Each scene shows the same named points in several views. A view is turned or mirrored, and shifted as a whole, has a little noise and may leave points out.
In the rows, 128 means zero.

Scene 1
View 1
j_643: [172 143 122 181 123  96 119 160 123 110 114 157  97 140 163 136 150 104
 118 123 120  80]
j_958: [147 125 111 176 146  96 113 171 132 103  98 144 105 180 145 148 147 124
 109 111 124  79]
j_923: [151 144 120 100 109  84 131 152 103 124 141 136  82 152 137 125 127 137
  88 128 170  90]
j_130: [190 165 131 132  85  85 135 140  98 129 154 158  77  96 166 115 138 101
 111 143 147  89]
j_619: [158 137 117 158 127  92 119 162 120 111 116 148  95 156 150 136 143 119
 108 121 135  81]
j_835: [166 112 128 172 137 106 126 160 140 110 117 120 104 147 163 170 147 122
 127 126 110  93]
j_380: [153 133 115 181 138  96 113 168 129 105 102 153 102 170 151 142 149 116
 109 113 124  77]
j_384: [140 107 116 161 153 101 117 172 139 104 104 121 107 187 143 165 144 138
 111 112 125  87]
j_210: [176 141 129 150 111  94 130 150 118 119 134 143  89 127 162 137 142 114
 116 132 133  89]
j_882: [144  96 128  99 133 103 141 158 131 121 140  82  95 165 139 176 128 161
 106 131 150 106]
j_463: [137 126 119  71 115  86 137 153 105 126 149 113  83 166 124 137 118 158
  82 127 184  98]
j_724: [153 144 119 108 110  86 129 154 104 122 139 140  84 152 138 125 130 133
  91 126 165  88]
j_279: [131  99 117 121 147 100 127 168 134 112 120 100 101 189 132 169 131 156
 102 117 146  95]
j_442: [148 157 106 161 127  83 108 167 108 108 106 177  94 171 139 110 144 114
  92 109 149  70]
j_39: [158 140 125  96 103  88 138 148 103 126 150 129  80 137 142 130 127 135
  96 135 168  95]
j_626: [152 118 137  20  91  91 161 136  98 143 187  76  71 130 131 150 106 172
  87 150 197 117]
j_998: [145 137 115 115 121  86 125 160 110 117 129 136  90 166 136 130 131 138
  92 121 162  87]
View 2
j_619: [143 115 116 160 122 133 112 116 108 108  95 169 108  85 159 100 146 175
 140  95 107 135]
j_923: [126 137 109 145 128 140 120 175 106 114 101 163 110 124 144 105 170 169
 120  87  84 141]
j_130: [112 116  78 168  87  99 109 165 109  95  92 168 122 111 149 125 158 183
 115  79 112  95]
j_998: [135 134 119 145 134 147 120 153 106 115 101 163 107 112 149  99 164 169
 129  91  87 148]
j_835: [144 104  98 168 123 122 116 100 111 115  90 151 112  72 178 123 144 192
 160 103 136 167]
j_39: [119 134  96 149 120 131 121 182 109 114  99 158 114 128 146 118 173 176
 119  87  93 143]
j_724: [127 133 110 147 126 139 119 166 107 112 101 165 110 119 146 104 165 170
 120  88  87 138]
j_958: [157 112 131 158 136 144 112  88 106 112  97 167 102  70 169  91 138 174
 152 102 110 155]
j_210: [129 111  92 165 106 113 112 135 109 104  91 164 116  93 161 118 151 183
 133  91 119 125]
j_882: [133 132  97 144 152 144 132 160 112 136  97 131 109 115 168 132 178 188
 150 105 114 211]
j_463: [123 148 111 135 146 154 129 193 107 128 104 148 108 140 142 110 184 170
 123  92  78 175]
j_380: [153 109 128 162 127 136 110  89 106 108  94 171 105  69 166  93 136 175
 149  98 110 140]
View 3
j_923: [157 124 100 138 142 128 115 113 194 117 163 125 126 147 118 146 142 171
 159 130 108 127]
j_724: [156 124 101 136 142 125 115 112 193 117 162 125 127 144 117 146 142 172
 158 133 108 126]
j_626: [183 122 112 158 114 153 161 108 219 124 204 142  89 193 151 149 105 148
 213  86 144 132]
j_619: [127 136 105 127 144 115 105 119 146 128 153 118 141 124 112 135 163 172
 131 158  83 106]
j_882: [126 129 133 124 108 121 165 126 161 133 177 120 108 147 138 150 124 149
 181 136 118  89]
j_442: [136 126  96 120 160 107  85 117 174 114 134 111 152 110  95 146 169 187
 120 165  84 119]
j_380: [112 135 110 116 144 104 105 124 132 129 143 111 146 107 106 137 169 174
 121 173  77  96]
j_279: [116 123 135 108 116 105 158 130 163 127 157 108 120 126 125 159 132 156
 166 154 113  84]
j_384: [102 131 131 105 125 100 139 131 136 132 148 104 134 111 116 149 152 163
 142 172  93  79]
j_835: [105 147 120 128 126 116 128 125 105 145 165 118 132 126 128 123 161 158
 136 164  78  85]
j_998: [145 124 109 127 141 119 118 118 186 118 155 118 130 134 114 150 147 170
 153 142 104 117]
j_39: [161 129  98 148 138 135 118 110 183 123 174 132 121 156 128 137 142 166
 161 124 107 129]
j_643: [122 146  99 135 147 119  91 117 121 135 153 122 146 123 113 120 175 174
 118 163  69 108]
j_130: [165 148  76 171 154 148  79 102 151 132 179 144 135 160 126 106 169 174
 135 124  79 143]
View 4
j_724: [170 109 100 122 112 112 132 144 155 113 132 102 185 129 167 152 136 136
 147 127 131 127]
j_463: [165  82  58 121  98 110 143 124 138 116 141 115 188 142 200 153 147 146
 142 128 133 132]
j_958: [140  98 137 141 152 126 135 184 153 110 163 110 153 105 121 115 107 139
 148 131 153 112]
j_882: [104  75  83 138 111 110 140 123 130 114 146 105 183 153 160 113 140 165
 151 128 155 149]
j_442: [191 116 128 126 143 125 134 186 167 111 153 112 161  96 145 152 113 119
 143 132 135 100]
j_643: [152 131 160 129 143 118 123 177 169 109 133  89 168 109 109 130 113 134
 153 127 139 119]
j_380: [148 107 145 138 157 126 133 190 159 109 160 107 154 101 115 121 104 134
 147 132 151 109]
j_39: [163 115  98 119 101 106 130 130 154 114 119  95 195 139 171 153 144 142
 150 126 126 137]
j_998: [165  99  97 126 120 117 137 151 150 114 144 110 178 125 165 146 131 138
 146 128 137 122]
j_130: [177 159 146 109 105 104 114 142 179 110  92  71 200 130 140 164 139 129
 157 124 114 136]
j_626: [140  90  43 114  62  92 135  75 133 118 107  96 222 180 215 155 173 164
 151 122 125 165]
j_384: [119  80 120 146 148 123 139 171 141 111 168 113 155 117 126 105 113 150
 148 131 162 121]
j_923: [173 107  91 120 107 111 134 140 154 114 131 104 187 131 176 156 138 137
 147 128 129 127]
j_279: [117  67  87 144 130 118 144 148 131 114 166 117 166 134 155 110 126 158
 145 131 159 132]
j_210: [148 132 145 123 124 111 122 152 166 110 118  84 185 127 127 136 127 140
 156 126 133 132]
j_835: [109 109 150 140 141 115 126 161 152 109 141  90 169 125 105 103 116 152
 156 130 155 134]

In a view up to two points have been moved. Name them for each view, in the order of its rows, or write -.
view 1: -
view 2: j_130
view 3: j_724
view 4: j_463, j_380

Scene 2
View 1
j_961: [ 97  80 109 145 141  74 132 138 156 143 127 162 147 146  95 137 125 130
 126 157  99 113]
j_104: [139 130 111 122 117 123 132 103 140 157 102 120 107 119  99 127 126 148
 107 151 124 107]
j_63: [128 115 112 129 122 108 134 113 145 153 108 133 115 129  99 130 122 143
 111 152 117 109]
j_711: [135  85 126 161  91  72 141 151 157 147 109 163 115 151 105 142  93 126
 113 137 101 117]
j_861: [122 101 116 140 121  94 136 126 150 149 111 144 121 138  99 134 117 137
 113 150 110 111]
j_728: [123 117 123 127 125 115 141 108 139 155  99 123 105 141  97 132 119 150
 100 159 123 113]
j_844: [120 101 125 141 119  95 142 126 146 151 105 141 112 149  99 137 111 140
 106 152 114 115]
j_990: [122 119 119 125 127 117 138 106 140 155 101 123 108 136  96 130 123 149
 104 158 123 111]
j_753: [131 125  99 120 130 116 125 104 145 154 114 128 126 110  97 124 137 146
 119 152 119 103]
j_163: [132 114 110 132 116 104 132 117 147 153 110 137 118 125 100 130 121 141
 114 147 115 108]
j_287: [121 102 118 139 121  95 137 125 147 150 110 142 120 140  99 135 117 139
 112 152 112 112]
j_397: [128 103 106 139 120  91 129 128 153 148 119 149 132 124 100 133 123 134
 123 146 107 107]
j_97: [149 134 112 123 108 125 133 102 141 158  99 120 102 115 101 127 123 149
 105 147 126 107]
j_662: [109  99 135 140 126  98 150 122 142 151  97 136 105 167  96 140 106 145
  97 161 117 119]
j_751: [125 120  81 117 142 110 112 107 151 150 129 137 150  91  96 121 152 140
 135 151 112  97]
j_64: [ 93  82 104 140 150  77 129 133 156 143 129 160 152 140  94 135 132 132
 129 160 100 110]
j_994: [153 123  93 129 105 107 118 117 153 153 118 139 128  94 103 125 129 136
 126 135 113 100]
j_760: [102 100 114 131 145  98 136 117 145 149 113 138 128 144  93 132 128 143
 114 164 113 113]
j_499: [163 127 116 136  86 113 134 117 146 157  99 131  98 116 107 130 108 141
 106 135 120 108]
j_403: [131 109 108 134 118  99 129 121 150 151 114 142 125 123  99 131 123 138
 118 147 111 108]
j_88: [124 115 100 125 133 107 126 112 148 152 117 135 132 116  97 127 135 142
 121 153 114 104]
j_647: [145 145 103 110 122 139 127  86 137 161 101 108 107 103  99 121 137 155
 108 152 132 103]
View 2
j_990: [116 146 109 120 123 109 118 113 122 138 139 128 157 134 116 142 125 140
 131 123 132 125]
j_961: [143 172 129 136 129 102 123 127 110 101 132 150 174 171 145 131 109 118
 167  92 104 145]
j_751: [145 153 147 124 144 118 105 148 113 136 134 181 154 137 119 123 117 123
 106 118  98 120]
j_499: [134 135  85 126 135 119 131 126 131 130 132 125 126 147  78 133 141 153
 121 108 131 132]
j_287: [131 155 108 128 127 108 126 120 120 117 134 133 158 155 120 137 123 135
 149 103 122 137]
j_753: [131 146 125 122 135 116 112 132 119 140 137 154 150 134 111 131 125 134
 113 121 117 121]
j_760: [124 160 125 125 123 104 116 116 116 123 138 140 172 147 138 140 114 127
 149 112 119 132]
j_163: [133 149 110 126 132 113 123 126 122 127 134 139 148 148 109 134 127 138
 132 108 121 131]
j_662: [115 156  98 126 115 102 128 100 122 119 138 110 168 152 130 148 122 138
 165 109 136 138]
j_861: [133 156 109 130 128 109 126 121 119 116 133 134 157 157 119 135 123 134
 149 103 120 138]
j_647: [118 132 115 114 133 120 108 125 126 160 139 143 140 113  94 137 132 146
  93 137 131 111]
j_711: [146 158  86 140 130 108 146 121 123  92 127 120 146 185 106 131 129 141
 173  79 120 156]
j_88: [134 151 126 125 134 113 114 132 117 131 136 154 154 142 119 132 120 130
 125 115 112 126]
j_97: [121 134 102 118 131 118 118 122 128 147 138 132 137 127  91 137 135 148
 107 126 133 119]
j_63: [127 149 110 124 129 112 121 121 122 130 136 136 153 144 112 137 126 138
 132 114 125 129]
j_728: [115 145 104 119 121 109 119 109 124 136 139 123 157 134 117 145 126 142
 135 121 135 126]
j_397: [142 156 117 131 135 111 124 132 118 114 131 149 153 160 115 128 123 131
 141  99 110 138]
j_844: [127 155 101 128 124 106 129 113 122 117 135 122 158 157 120 140 124 138
 156 104 127 139]
j_104: [122 139 107 119 130 116 117 122 125 143 137 135 145 131 100 138 131 144
 115 124 130 121]
View 3
j_753: [ 90 140 163 134  91  96  94 158 111 103 104 141 139 123 139 129 107 151
 146 134 156 132]
j_861: [113 118 145 133  89 107 100 141 127 115 118 116 146 117 136 136  96 140
 141 129 131 149]
j_88: [ 98 126 155 137  93  98  94 151 115 105 110 140 143 119 137 128 109 144
 146 133 150 133]
j_163: [106 133 154 127  89 101 100 151 124 113 111 122 142 119 141 134  96 146
 144 132 143 146]
j_994: [115 140 154 105 104  91 101 162 117 112 105 135 136 118 147 128 107 152
 156 143 168 131]
j_751: [ 98 122 155 134 107  89  90 155 102  96 106 165 142 119 135 117 125 145
 154 139 170 114]
j_397: [120 115 141 125  99 102 100 144 124 114 117 126 146 115 138 130 104 141
 148 134 142 139]
j_287: [109 119 146 136  87 107  99 142 128 115 118 116 146 116 136 136  95 140
 140 128 129 150]
j_104: [ 83 156 170 130  79 100  97 162 119 108 101 122 136 125 143 136  93 155
 142 131 149 146]
j_728: [ 82 143 165 146  73 108  97 150 124 110 109 114 142 125 138 141  88 148
 134 124 129 154]
j_711: [149 109 127 109  95 112 110 134 146 133 129  89 148 108 141 143  84 135
 144 132 120 164]
j_64: [120  79 129 155 102 108  92 125 119 106 130 142 157 110 123 125 116 126
 142 128 127 132]
j_97: [ 86 163 171 121  79  98 100 166 119 111  98 117 133 126 147 138  89 159
 143 132 152 147]
j_403: [114 122 146 128  96 101  98 147 122 112 115 127 145 116 138 131 103 142
 146 134 144 139]
j_844: [109 123 147 137  82 111 102 141 132 118 119 106 147 116 137 140  88 140
 137 125 122 157]
j_63: [ 97 135 157 134  84 103  99 150 122 111 110 122 142 120 139 136  96 147
 141 129 139 146]
j_961: [126  81 126 149 101 110  96 126 125 112 131 132 156 109 126 128 109 127
 142 128 123 138]
j_647: [ 66 172 183 132  78  93  94 172 108 101  90 135 131 130 146 134  98 162
 143 133 164 137]
View 4
j_861: [148 127 138 104 108 124 108  93 158 105 128 122 143 151 123 114 151 106
 147 138 159 122]
j_287: [148 128 138 105 107 124 109  92 156 106 126 121 141 153 121 113 153 104
 146 135 159 122]
j_753: [126 129 137 108 102 129 123  94 159 109 153 124 161 131 115 113 142 110
 130 133 122 136]
j_97: [123 121 148 112  88 122 115 105 163 120 129 103 163 115 112 121 142 103
 116 124 132 135]
j_647: [114 124 147 112  87 129 126 103 157 123 149 104 171 110 102 119 139 102
 107 118 105 145]
j_711: [160 119 138 105 106 112  88  99 172  97  98 124 134 150 142 119 153 112
 160 152 202 108]
j_662: [159 129 147 104 104 126 105  91 142 118 108 105 128 166 113 115 162  88
 143 116 165 121]
j_844: [152 127 142 105 104 123 104  94 154 110 117 114 137 154 120 116 155  99
 145 129 165 121]
j_104: [127 124 146 111  92 126 117 101 158 118 134 107 160 123 110 119 144 102
 120 124 130 135]
j_499: [127 113 149 115  86 114 103 112 176 114 113 105 163 108 123 125 141 109
 122 136 157 126]
j_990: [138 128 145 108  99 129 116  94 149 119 130 107 148 142 108 116 151  95
 128 118 136 132]
j_961: [160 137 125  96 126 129 112  78 153  91 143 146 131 181 131 106 156 112
 171 149 164 118]
j_63: [138 127 141 107 101 126 113  95 157 112 133 115 151 140 116 116 148 103
 134 129 142 129]
j_994: [121 121 134 109  99 120 115 101 179  99 147 132 170 114 128 116 136 124
 135 153 138 130]
j_728: [141 128 148 108  97 128 114  96 147 121 125 103 145 143 107 117 153  93
 128 115 140 131]
j_403: [139 127 135 105 107 124 113  92 163 101 139 130 151 143 125 113 146 113
 146 144 149 126]
j_88: [133 131 134 105 107 129 122  90 158 104 152 129 154 142 118 113 145 111
 139 138 131 132]
j_64: [158 141 123  96 127 133 117  75 150  90 153 149 133 183 128 104 155 112
 171 148 153 120]
j_760: [150 136 135 101 114 134 119  83 144 107 141 125 137 167 114 109 156 100
 149 128 142 128]

In a view up to two points have been moved. Name them for each view, in the order of its rows, or write -.
view 1: j_403
view 2: j_97
view 3: -
view 4: -

Scene 3
View 1
j_959: [ 93 145 177 196 171 127 136 105 165 122 123 123  88  85 110 148 138  59
  91  76  85  75]
j_747: [144 162 125 173 171 155 133 100 125 131 151 109  80 126 144 127 109 104
  95 116  92  82]
j_21: [174 143  98 141 103  93 125 136 101 143  98 148 107 127  99 133 118 148
  99 115 159 157]
j_663: [153 149 117 161 137 120 130 119 118 137 122 129  94 122 117 134 117 121
  98 111 124 121]
j_633: [118 139 123 182 164 130 144 103 138 133 140 106  85 115 114 156 126  90
 109 100  97 117]
j_545: [135 142 107 172 154 128 140 107 124 137 137 109  89 124 115 150 120 107
 110 111 109 127]
j_164: [106 133 182 175 120  77 125 134 157 126  73 161 110  71  74 146 151  82
  82  62 131 113]
j_704: [122 131 112 177 151 114 145 109 133 137 130 109  92 116 101 162 129  99
 115 101 112 141]
j_355: [158 132  94 150 108  88 133 133 110 144 102 136 106 125  89 150 125 136
 108 110 153 169]
j_903: [157 148  96 159 142 127 135 114 111 141 135 115  91 134 122 141 111 127
 107 122 122 133]
j_421: [126 138 148 168 123  91 129 129 139 131  91 147 106  94  87 146 137 101
  92  82 132 126]
j_408: [142 151 120 170 153 132 134 109 124 134 135 117  88 121 123 138 116 108
 100 110 109 109]
View 2
j_421: [ 92 149 104 116  99 125  80 118  92 139 139 115 146 114 170  94 123 105
 134 117 105 146]
j_747: [114 139 146  89 102 133 148 127 121 100 121  93 116 150 154 152 142 155
 130  72 116 131]
j_545: [131 123 119  97 111 129 122 112  99 117 117  95 136 118 159 125 155 128
 119  82 105 131]
j_704: [124 124 113 104 111 126 110 120  94 120 114 107 143 104 163 114 162 110
 112  92  97 131]
j_164: [ 50 171 107 130  87 123  61 140  96 143 150 139 148 110 180  83 107  84
 139 138 101 153]
j_903: [150 121 111  95 112 132 120  90  93 125 124  77 136 130 156 120 141 146
 130  79 113 134]
j_959: [ 48 165 149 111  89 127 119 176 124 102 126 143 126 122 171 135 145 103
 120 104  95 135]
j_633: [114 128 126 100 108 128 124 130 103 110 114 109 135 112 161 128 164 117
 111  84  97 129]
View 3
j_959: [128 106 132 159 171  90 102 148  56 104  87 129 157  96 146  87 141 149
  74 134 118 145]
j_164: [136 128 165 129 161  89  92 133  84  61 107  77 194 108 143 142  84 159
  66 147 104 162]
j_355: [112 144 142  88 117 137 124 144 115 127 141  67 172  73 125 170  57 144
 136 143  75 100]
j_633: [115 113 121 133 140 114 120 155  76 141 102 120 148  75 136  98 123 143
 115 137  95 106]
j_704: [117 120 131 114 126 116 120 154  85 135 104 104 160  73 137 112 104 145
 122 146  80 100]
j_421: [123 129 147 119 145 111 107 139  91  97 119  84 177  92 136 143  85 152
  97 141  97 134]
j_21: [106 149 137  92 127 148 126 139 120 130 163  65 164  76 119 188  54 141
 138 130  91 109]
j_747: [102 116 100 148 159 132 129 152  74 163 131 135 122  73 127 112 137 136
 120 111 125 115]
j_903: [103 130 114 113 131 143 134 150  98 158 139 103 141  68 123 142  96 136
 140 126  97  95]
j_545: [110 121 119 121 133 127 127 153  86 150 117 112 146  71 132 117 109 140
 129 135  93  97]
j_408: [107 123 115 131 146 129 126 150  86 147 128 114 141  75 129 125 113 138
 122 125 108 111]
j_663: [107 132 122 117 139 136 126 145  96 142 140  99 148  74 126 148  93 140
 128 126 102 110]
View 4
j_21: [116  77 113 124 153 113 143 175 181 110 146 137 126 112 138 161 135 144
 156 178 157  68]
j_663: [132 123 130 135 144 130 141 142 154 131 139 147 118 122 123 162 135 134
 151 160 142  98]
j_408: [138 146 135 139 139 139 139 124 140 142 134 152 114 126 114 163 135 131
 149 149 133 117]
j_704: [125 126 135 116 133 139 138 117 128 142 143 154 117 126 148 137 135 153
 142 158 115 131]
j_421: [133  94  96 102 144 109 128 122 138 154 130 132 119 111 130 155 139 170
 134 159 152 129]
j_633: [136 149 138 126 132 144 136 105 120 153 136 155 113 129 129 146 135 142
 142 147 116 141]
j_959: [156 154 108 114 133 126 120  70  97 192 116 141 105 121 100 160 141 162
 126 132 137 179]
j_164: [141  75  60  83 146  85 115 101 124 184 117 115 117 100 117 161 143 198
 118 155 175 154]
j_545: [130 140 142 131 135 143 141 124 136 136 141 155 115 128 133 148 134 136
 149 154 119 118]
j_355: [112  76 117 113 146 117 143 164 167 113 151 142 128 115 157 145 134 154
 150 179 141  82]
j_747: [150 177 148 155 138 149 138 114 134 148 127 156 107 131  92 174 137 112
 151 138 132 123]
j_903: [128 133 143 141 141 141 144 146 157 122 143 154 117 128 129 158 135 125
 157 160 129  92]
View 5
j_355: [114 162 121 137 139 145 121  87  95 116 111 106 121  97 117  84 131 146
 182 155 121 136]
j_421: [148 161 131 162 156 114 111  76 131 138 135 148 113 103 132 106 112 124
 147 148 131 122]
j_21: [117 167 121 137 144 142 117 102  96 120 103  90 125  86 129  90 114 145
 190 166 106 147]
j_903: [132 147 106 111 133 133 128 125 141 116 131 130 136  89 137  95 133 146
 164 158 111 164]
j_959: [182 142 121 153 157  85 114  89 195 150 177 209 119 111 149 123 118 111
 102 136 142 131]
j_408: [149 143 108 117 136 118 126 122 163 125 145 155 135  94 144 104 130 137
 145 152 119 160]
j_663: [138 151 113 122 138 127 123 116 140 122 132 132 133  91 139  99 125 140
 161 158 113 156]
j_633: [149 136 106 119 134 116 128 105 170 124 158 181 129 108 134 101 146 135
 129 138 138 147]
j_164: [163 170 147 196 176  96  97  49 132 156 142 160  99 109 136 118  91 107
 133 145 140 100]

In a view up to two points have been moved. Name them for each view, in the order of its rows, or write -.
view 1: j_663, j_421
view 2: j_633
view 3: -
view 4: j_164
view 5: j_903

Scene 4
View 1
j_556: [113 144 150 110 126 135 116 112 122 133 109 144 135 149 129 116 124 142
  93 123 130 115]
j_138: [132 167 142 123 121 124 113 117 118 133 124 134 138 160 125 119 121 135
  88 114 125 103]
j_511: [144 179 126 133 129 128 115 121  98 142 140 132 149 143 106 110 120 143
  95 119 134 116]
j_888: [ 85 115 152 104 146 156 123 124 125 150 107 159 124 113 118 114 123 163
 122 147 148 157]
j_20: [171 198 104 129 131 133 111  70  50 127 125 142 204 125  92  57 136 151
  75 114 146  96]
j_241: [130 174 157 134 115 112 116 166 148 149 151 115  97 182 133 165 101 124
  97 111 109 107]
j_259: [113 140 124 121 154 159 124 116  88 157 128 158 152  90  91  89 126 174
 123 148 160 164]
j_612: [131 167 140 124 126 127 116 120 112 138 130 134 139 150 120 119 117 138
  93 119 129 111]
j_801: [ 82 110 152 102 142 158 122 118 128 147 101 162 125 115 124 112 126 160
 117 145 146 153]
j_757: [ 76 101 158  90 138 158 119  98 129 135  79 168 132 119 131 103 132 157
 107 142 146 142]
j_714: [131 170 148 127 120 117 115 136 129 140 134 128 123 167 126 136 114 131
  91 113 119 106]
j_353: [132 167 132 135 137 136 120 139 105 154 149 134 135 131 105 121 115 152
 110 130 139 139]
View 2
j_556: [144 128 188 142 104 118  94 100 138 133 129  94 131 132 129 126 117 143
 122 142 112 144]
j_20: [143  88 235 171  86  91  62 118 151 202 140  90 155 195 123 125 160 144
  93 128 199 156]
j_714: [139 139 178 155 125 114  77  91 158 133 134 106  94 158 133 125 117 127
 117 124  92 147]
j_757: [148 101 179 112  87 139 129 105 118 128 122  97 176  99 135 116 120 158
 128 162 118 138]
j_353: [133  97 172 136 124 128 102  97 163 153 137 123 125 170 142 110 148 129
 109 127 101 140]
j_612: [140 123 189 151 114 115  84  98 153 144 133 102 116 158 132 124 127 133
 112 129 114 147]
j_259: [139  56 174 114 100 140 130 109 147 168 130 121 182 152 147 100 166 147
 111 144 130 134]
j_888: [142  92 164 105 104 144 135 101 134 131 125 113 166 114 143 108 133 150
 126 153  98 132]
j_511: [138 108 193 154 117 113  81 100 160 160 138 108 120 177 134 120 142 132
 106 124 124 148]
j_241: [134 154 159 154 147 120  79  81 170 116 136 118  65 161 138 123 112 116
 119 116  55 144]
j_138: [141 134 192 156 114 111  78  96 149 141 134  98 111 155 129 127 121 135
 114 130 115 150]
j_801: [144  99 160 106 102 147 139  99 130 122 122 109 163 103 142 109 124 151
 130 157  89 132]
View 3
j_888: [145 117 130 148 104  91 120 122  86 115 168 132 149  92 107 184 172 131
  81 140 107 122]
j_241: [149 161 103 102 160 118  58 173 140  81 140 127 152 132 158 103 165 120
 132 123 112 137]
j_353: [141 131 115 122 132 117 115 121 111 109 126 126 152  83 128 133 172 123
 125 110 115 133]
j_801: [149 123 127 146 110  89 106 137  85 107 180 137 151 105 109 186 172 136
  69 146 106 118]
j_511: [141 125 120 134 127 118 111 120 121 126 121 110 144  88 137 126 165 113
 153 121 124 144]
j_757: [150 110 137 164  97  84 113 131  88 127 181 124 142 106 108 194 165 125
  86 158 112 127]
j_612: [145 128 122 138 126 112  98 137 124 121 136 110 141 107 140 132 162 113
 144 133 122 141]
j_714: [148 142 114 127 138 115  79 152 135 108 138 113 143 119 149 118 162 114
 145 132 119 143]
j_259: [139 110 129 144 105 104 150  90  79 125 137 128 154  58 100 173 178 129
  99 115 112 125]
j_556: [150 122 130 154 114 101  93 143 120 131 158 107 136 117 137 155 158 114
 134 153 122 142]
View 4
j_259: [144 115  99 132 111 163 165 180  96 180 102 107 116 142 160  97 145 139
 110  75 137 107]
j_888: [137 101  95 154 129 121 157 139 100 155 106 119 133 113 151  91 160 160
 107  93 135 109]
j_714: [144  99 156 141  86 140 145  99 116 152 139 124 127  98 105 132 115 134
  96 133  90 131]
j_20: [148 151 141  86  93 234 192 150  82 202 162 101  94 160 123 116 113 102
 131 116 104 158]
j_801: [134 100  91 160 137 112 156 131 102 151 109 124 138 104 151  89 168 165
 105  96 136 110]
j_612: [144 111 144 132  97 155 157 115 107 161 139 119 122 111 116 123 124 133
 105 123 100 133]
j_511: [147 112 148 123  83 172 157 133 109 172 135 115 115 123 117 127 115 122
 104 115 100 130]
j_241: [147  76 173 155  73 114 126  89 131 141 127 132 134  77  95 145 107 139
  79 135  83 115]
j_556: [138 113 127 141 118 143 165 105  99 155 141 124 128 106 122 110 142 144
 108 124 108 134]
j_757: [130 118  86 149 147 133 172 125  89 156 126 119 132 116 150  81 171 162
 117 101 137 127]
j_138: [142 111 147 132  97 154 158 102 106 158 145 123 122 108 110 124 123 132
 105 130  96 137]

In a view up to two points have been moved. Name them for each view, in the order of its rows, or write -.
view 1: j_801, j_757
view 2: -
view 3: j_888, j_556
view 4: -
